Points on a hilly landscape, in no order, each with its height.
A ball rolls from a point to the lowest of its 2 nearest points, and stops where none of them is lower. Distance is the straight distance between rows; heights are no part of it.
z482 (h 432): [ -3  58 -12 -18  -6  27  -4 -29 -31   6 -14  -5   8 -75 -25  -9  15  35
   3  28]
z399 (h 429): [ 13 -16   1  15  38  63  23  19  31 -64  -5   3  34 -14 -44  -4  21 -24
 -24 -12]
z784 (h 340): [ 20 -30 -16  42  -7 -16  18  -4 -16  24  -5  34 -16  31 -25  52 -22 -42
  75  26]
z213 (h 859): [  3  -1 -36 -14 -37   7  -7  -8  15  19  69  13   5  -8 -67  27 -32  56
  42  48]
z963 (h 390): [-21  27 -16  23  45   4  -8 -18 -31 -45  14 -13  10 -11  10 -46  23 -59
  21 -33]
z82 (h 489): [ 31 -36   2  36 -61 -55  10 -30   9  13  -3  38  21  32  -1 -24   6  29
 -33 -14]
z38 (h 686): [ 27 -43   8  16 -26   7  -5  -3   0 -24 -39   2  55 -30 -10  -1   1  -2
 -42   0]
z139 (h 595): [-14  23 -16  -8  -5 -25  40 -16  14  40  19   4 -17  47  48 -20 -23   3
 -10 -17]
z418 (h 344): [  1  27 -44  21  38   8  41 -43  13 -17  27  22   4  21  19 -70  29  21
  -4 -19]
z716 (h 394): [-25  -6  50   9 -53 -62 -44  -1 -18  53 -19  11   9 -23  36  21  30  49
 -30   3]
z3 (h 518): [  6 -11  16   0  12  33 -12  27  14 -28  18 -24   5  17 -12   2 -11 -14
  -9   6]
z69 (h 338): [ 24 -11  -8  12 -14   1  21   5  55   5  28  24 -11  29 -15  11  18  35
 -21   9]
z327 (h 199): [ 37 -26 -43  21  45  33  32   1  12 -46 -20  14  28  34 -37 -37 -42 -51
  12 -15]
z72 (h 554): [  2 -10  54  43  25   4  37   3   8 -47 -40  19  14   7  19   2  44 -32
 -38 -43]
z308 (h 790): [ -3  18 -37  39   5 -22  21 -34 -36  16   5  17   6   1 -18 -34  10 -23
  44   3]
z511 (h 636): [  5   1  52 -19 -22 -10 -20  31  52 -11  16  14  -6   6  -4  39  56  62
 -20   5]
z644 (h 221): [-11 -25  25  59 -16 -52   6  -9  -8   5  13  22  13  10  -2  21  52  -1
   7 -26]
z488 (h 355): [-42 -27  30  30 -37 -48 -63  16 -26  38   1 -10  20 -47   5  40  24  20
   3   7]
z873 (h 231): [ 22  10 -24 -21 -41 -17  31 -29   9  50  17  24 -21  16  -4 -21 -27  74
 -21  20]
z518 (h 718): [ -4 -48   1  37  14 -25  51 -23  19  -6  22   5 -19  77  47 -20  18 -19
   7 -44]
z423 (h 697): [  1  50 -45 -20  22   9  38 -27 -13  37  41  20 -17 -35 -38  -7 -13  35
  30  22]
z535 (h 431): [-19  61 -33 -24  39  21  35 -31  10   2   7  16 -15   9  27 -68  44  51
 -36 -18]
z349 (h 504): [-22  34  46  -5  -7   2 -24  24   5  20  13   6   4 -40   1  60  52  44
  28   3]
z332 (h 608): [-22 -19  40  65  37  -8  31   1  -9 -48 -20  16  -4   9  26 -13  14 -75
   6 -46]
z740 (h 500): [-20  16  42  29  20 -20  -5  10   8 -39 -24  18   7  -2  36 -16  54  13
 -43 -28]
z807 (h 692): [ -6 -30  24 -50 -66  -5 -57  12   8   0  23 -15  -3 -10 -20  30   7  91
 -31  36]
z940 (h 733): [ 21  52 -66 -27  54   5  56  -3 -27  45 -34  -4 -14  14  22 -18 -62  -4
   8  18]
z738 (h 547): [ 34 -14  16  13  48  24  -6   8  -6 -27 -61   4  32 -26 -27  14  -4 -81
  40   7]
z553 (h 502): [ 14   5  17   0  45  59  16  25  12 -50 -25  11  30 -33 -48  20   1 -55
  15  15]
z450 (h 430): [ 20 -27   9   2   9  15  17  27  48  10  44  22 -19  25  -6  49  12   3
  20  -6]
z361 (h 912): [ -1 -11 -21   0 -19 -19 -27  -1 -30   0 -13 -19  20 -18 -10  -7 -17 -46
  35  29]
z897 (h 435): [ -5  23  -3  28  14 -12  23 -18   9 -26  -2  19  18   9  22 -35  28  -4
 -18 -28]
z238 (h 559): [-13  41 -40 -45 -19   5 -10 -23 -13  41  34 -46 -34  27  22 -22 -69  40
 -26  -8]
z393 (h 628): [ -3  33  -3 -21   6  14 -17  -2 -25 -29 -44 -39  23 -36  18 -53 -31 -18
 -37  -6]
z370 (h 897): [-10   2  -8   1 -35 -30 -15  -1  -5  23  10 -11   1  18   5  12 -31  -5
  16   1]
z566 (h 713): [  4 -64   9 -31 -73  -7 -80  13   3   3  39 -20 -10 -15 -20 -15 -12  49
 -40  24]
z987 (h 149): [ 25 -44  40  20 -47 -36  10  18   3   9 -42  13  27  -9  13  52  22  17
 -37  -3]
z709 (h 498): [  3  17  -4  11  68  18  57   8 -11 -20 -29  21 -22  32  31   7  -3 -78
  15 -27]
z895 (h 353): [-41   0  12 -34 -32 -12 -44  23 -20  38  -1 -34 -21 -42   6  30 -12  22
  -5   4]
z156 (h 557): [  1  -4   1  24  59  39  34   5  24 -38   4  -1 -14  27  -4   9  13 -45
  39 -28]
z836 (h 598): [-16  14  28  13  41  22   0  27   6 -17  20  -6 -24  11  16  23  49 -42
  29 -27]
z390 (h 596): [ 36  21   8   6  15 -24  12   3 -34  51 -54  13 -13  -8 -11  55 -17 -40
  63  14]
z791 (h 566): [ -8  -2  -7 -18   0   3 -22  16   5 -32  22 -20 -10  15  19 -40 -15  -6
 -51  -9]
z287 (h 305): [ 24  -5  -6 -27 -71 -18   0 -10   9  12  -4 -10   3  16 -16 -12 -30  66
 -38  23]
z188 (h 879): [  0  -2 -30 -16 -45   5 -20  -1   0  40  44 -22   6   3 -31   6 -57  31
   4  26]
z962 (h 403): [ 39  -4  -9  12  17 -11  85  -4   4  40 -40  18 -14  44  32  30 -22 -32
   3 -24]
z935 (h 926): [ -8  20 -12  14  20 -29 -58 -16 -57  10 -51  -1  17 -67 -17  -6  11 -38
  55  34]
z849 (h 125): [ 15  22 -57 -24   6  25  26 -26  21  25  35  16 -28  15 -22 -42   2  70
 -13   8]
z18 (h 283): [-45  10  26 -16   1 -20 -35   9 -45  -9   2 -52 -13 -17  61 -48  -1 -33
 -14 -21]
z58 (h 176): [ 19 -22 -36  -2  30  -3 -14  24 -16  22  16  -5 -27  54 -18   7 -49 -59
  70  24]
z381 (h 409): [ 24 -18   8  22 -17   4  54  -7  13  40   1  39   5  17 -28  87   1  -2
  56  21]
z621 (h 263): [ 24 -22 -32  13 -14 -20   9 -16  -6  16  38  -4 -26  53 -13  20 -23 -42
  65  11]
z746 (h 635): [-11  35   5 -40  29  43  10  32  38  -6  33   1 -15 -12  -9  34  17  37
   0  15]
z338 (h 933): [-21  46   3  26   6 -25   5 -24 -54  23 -37   0  23 -55   8  11  25 -27
  39   4]
z315 (h 676): [-10 -11 -35  27  54   2  46 -12  34  -9  42   7 -30  55  44 -28   8 -13
  -3 -35]
z994 (h 236): [ -6  30 -70 -21  30  12  11 -36  18 -19  30  -6  -6  34  -2 -70 -18  49
  -7 -14]
z862 (h 601): [-15 -32  -4 -21 -25  19 -51  -2  -7 -35  36 -50 -16  30  14 -60 -55 -15
 -40 -17]
z124 (h 549): [  4   4 -11  17 -36 -46  33 -46   7  18  12  13   0  58  29 -30   5  22
 -12  -4]
z749 (h 362): [ 10  12  -3 -32 -58 -28 -17 -16 -38  36 -12 -12   7 -38  -2 -30 -31  58
 -51  37]
z491 (h 437): [ -3 -22  24  18 -49 -58 -22   4  11  20 -12  12  -1  13  10 -18  18  68
 -39  -5]
z73 (h 211): [-42 -24  46   9 -17 -26 -54   9 -12 -13  35 -37 -17 -10  37 -18   7 -23
 -19 -22]
z567 (h 750): [  7  28 -60  -3  46   5  45 -12  -9   0 -24  -7   1  31   0 -29 -58 -33
  18  -5]
z442 (h 309): [-28 -44  45 -18 -42 -24 -48  44 -14  36 -24 -33  16 -48  17  59  -3   4
 -14  16]
z249 (h 333): [-40  30   4   7  19 -16 -36 -22 -53 -19   4 -22  -9 -32  33 -61   6 -35
  27 -20]
z485 (h 563): [ -2   3   5 -46  -1  32 -19  35   9  -3 -12 -28  -1 -10 -11  34 -31 -33
  -1   0]
z63 (h 527): [-15  40 -27 -45  -9  -3 -16 -30  -6  13  14 -32 -34  14  34 -40  -3  44
 -47 -18]
z942 (h 476): [ 11  18  23   9   4   8  47  29  20  37 -23  22   3   4   0  71  19  -8
  14   6]
z684 (h 568): [-21  38  28 -29   6  39 -14  18   3 -28 -18 -11  11 -59  -5   2  53  33
 -27   3]
z887 (h 737): [-20 -79  34   8 -42 -14 -82  26  15 -38  39 -13  20 -26  -7 -11  12  37
 -29  11]
z632 (h 836): [  1 -10 -13   9  -8 -11  30 -18  12  43  70  18  -9  -8 -38  41   1  35
  70  35]
z615 (h 548): [-42  22  41  11  22   4 -25  15   8 -12  32  -4  -8 -25   2  18  68  16
  24 -24]
z519 (h 715): [  9 -35  48  44 -36 -23 -10  -1 -14 -32 -43  11  40 -44  25 -22  11  -9
 -45 -30]
z429 (h 532): [ 35 -20  18  10  11  48  51  30  38 -11 -34  30   0  18   0  63  13 -30
   4 -11]
z30 (h 618): [ 36  19 -23 -20 -21  -4  28   7 -20  56 -13  11  -7   9 -18  58 -51 -28
  55  40]
z714 (h 397): [-15  40  -6 -55 -29   1 -30 -38 -49  25  -6 -36  -8 -51 -10  -8 -10  43
 -31  30]
z2 (h 89): [-37 -17   2  55  -1 -43 -44 -21   0  -4  28   8   1 -21   3 -14  62  12
  28 -13]
z275 (h 244): [-13 -77  46  19 -32 -15 -30  29  -8   0 -17   6  29 -34 -11  65  14   5
 -22   8]
z748 (h 490): [-13  44  10 -27  -3  12 -13  -7   3 -13   9   2 -11   0  21 -53  30  64
 -55 -16]
z386 (h 379): [ 39  -9  -2 -12 -34   5   4   7  43  -8   0  23   4  23 -27 -17  16  85
 -53   9]
z266 (h 656): [ 22   7 -16   3   0  21  19  -6  -2 -31 -60  -4  37 -25  -4 -36 -18 -20
 -48  -9]
z385 (h 668): [-18  33 -31 -17  19  33  10  -2   9  14  33 -10 -13   7 -29  24   7  22
  26  18]
z407 (h 625): [ -4 -21  23 -46   5  14 -30  46 -29 -31 -24 -40  -4 -25  14 -25 -72 -50
 -30  -3]
z981 (h 670): [ 11  -5  46 -30 -52  -4 -21  17  20  18  -5  11  -3 -36 -21  34  31  69
 -31  47]
z678 (h 755): [-10 -43 -12  37 -13 -24  11 -17  -7  -7  10   1   2  58  22 -20 -25 -46
  21 -26]
z198 (h 202): [-28 -61  25  50 -27 -27 -63  -5 -23 -18  29 -17  19 -19  -8 -20  27  -7
  19  -1]
z444 (h 530): [ -3  51  10 -24   4   9  -1  10  10  -2  -6  25 -17 -29   2   1  45  74
 -20 -11]
z130 (h 812): [  1   8 -19  22   1 -12  12  -5  -6  31  23  12  10  -8 -26  18  36  -8
  75  20]
z651 (h 717): [ 13  54 -38 -20  13   1  30 -26 -16  48  -8  -1 -11 -10  -6  -6 -38   1
  34  23]
z92 (h 466): [-19  25  16  -8 -17 -11 -33 -20  -3  17  -1  11  13 -72 -23  26  39  39
   3  26]
z889 (h 212): [ 22   9  10  -5  14  12  48  27  51  -9 -14  28 -10  33  18  -5  30  30
 -45 -23]
z273 (h 448): [ -5  39 -16   7  69   4  22 -30 -19 -37 -29   5 -20   2  28 -32   9 -70
  42 -19]
z837 (h 602): [ -5  15  10 -40  23  49 -23  11  -8 -46 -38 -33  21 -63 -21 -27   6   2
 -31  -5]
z24 (h 75): [ 17 -27 -47  18  30  25 -15  -3  -8 -18   9  -8  -2  31 -29 -26 -44 -60
  27   9]
z110 (h 321): [ 29 -27 -24   2  15  33  14   5  47 -53 -10  20  34  27 -56 -27 -16 -15
 -20  12]
z671 (h 597): [ -5   2   5 -47  39  50 -21  35  -6 -23 -41 -45 -12  -2 -15   2 -58 -71
  -2   8]
z127 (h 591): [  3  -5  40 -45  -2  50  -8  34  54 -33  27   6 -10  13  -7  41  26  37
 -36  20]
z885 (h 521): [ -9 -33  52 -11   3  34   1  53  59 -29  59  25  -3  25 -11  55  47  15
  12   3]
z898 (h 771): [ 19   3 -36  32   9 -24  29 -30 -10   7 -22  13   4  22  12  -9 -40 -39
  32  -2]
z291 (h 921): [-12  14 -27 -21   3  -1 -59 -17 -65   4 -30 -36   2 -52   2 -17 -34 -45
  25  29]
z382 (h 637): [ -7  25 -25 -15  51  22  36  -3  23  14  14   0 -19  31  38 -12 -13  -3
  -7 -31]
z978 (h 468): [ 45 -32 -18  27  26  27  56   5  17   7 -31  21   7  36 -13  32 -33 -44
  14 -11]
z548 (h 327): [ 17  -1   4   8  -1 -16  77 -10  27   3 -39  30  -2  47  43  14  -4   7
 -36 -33]
z806 (h 630): [ -6 -33   5 -45 -32   7 -72  25 -12  -3   3 -46   0   3  10 -17 -62 -27
 -41   7]
z245 (h 576): [ 24  10   9  17  44   1   6 -12 -38   4 -59  39   0  12  -8  31 -11 -80
  47   9]
z681 (h 290): [-20 -42  23  17 -12 -12 -64   1   3 -12  48 -36 -11  18   3  13   4 -14
  17 -12]

Where does a ball stop that starts at each point below?
z836 => z849
z130 => z127
z390 => z24
z935 => z127
z332 => z73
z38 => z748
z156 => z73
z338 => z127

Call two points neighbours if one is among the 2 nearest of the other. Go from one point of each pair to the other, from neighbour to neighbour, staying as low as possible. Name the highest point that can't be avoided.
z418 / z69 => z386
z24 / z849 => z429
z2 / z73 => z681
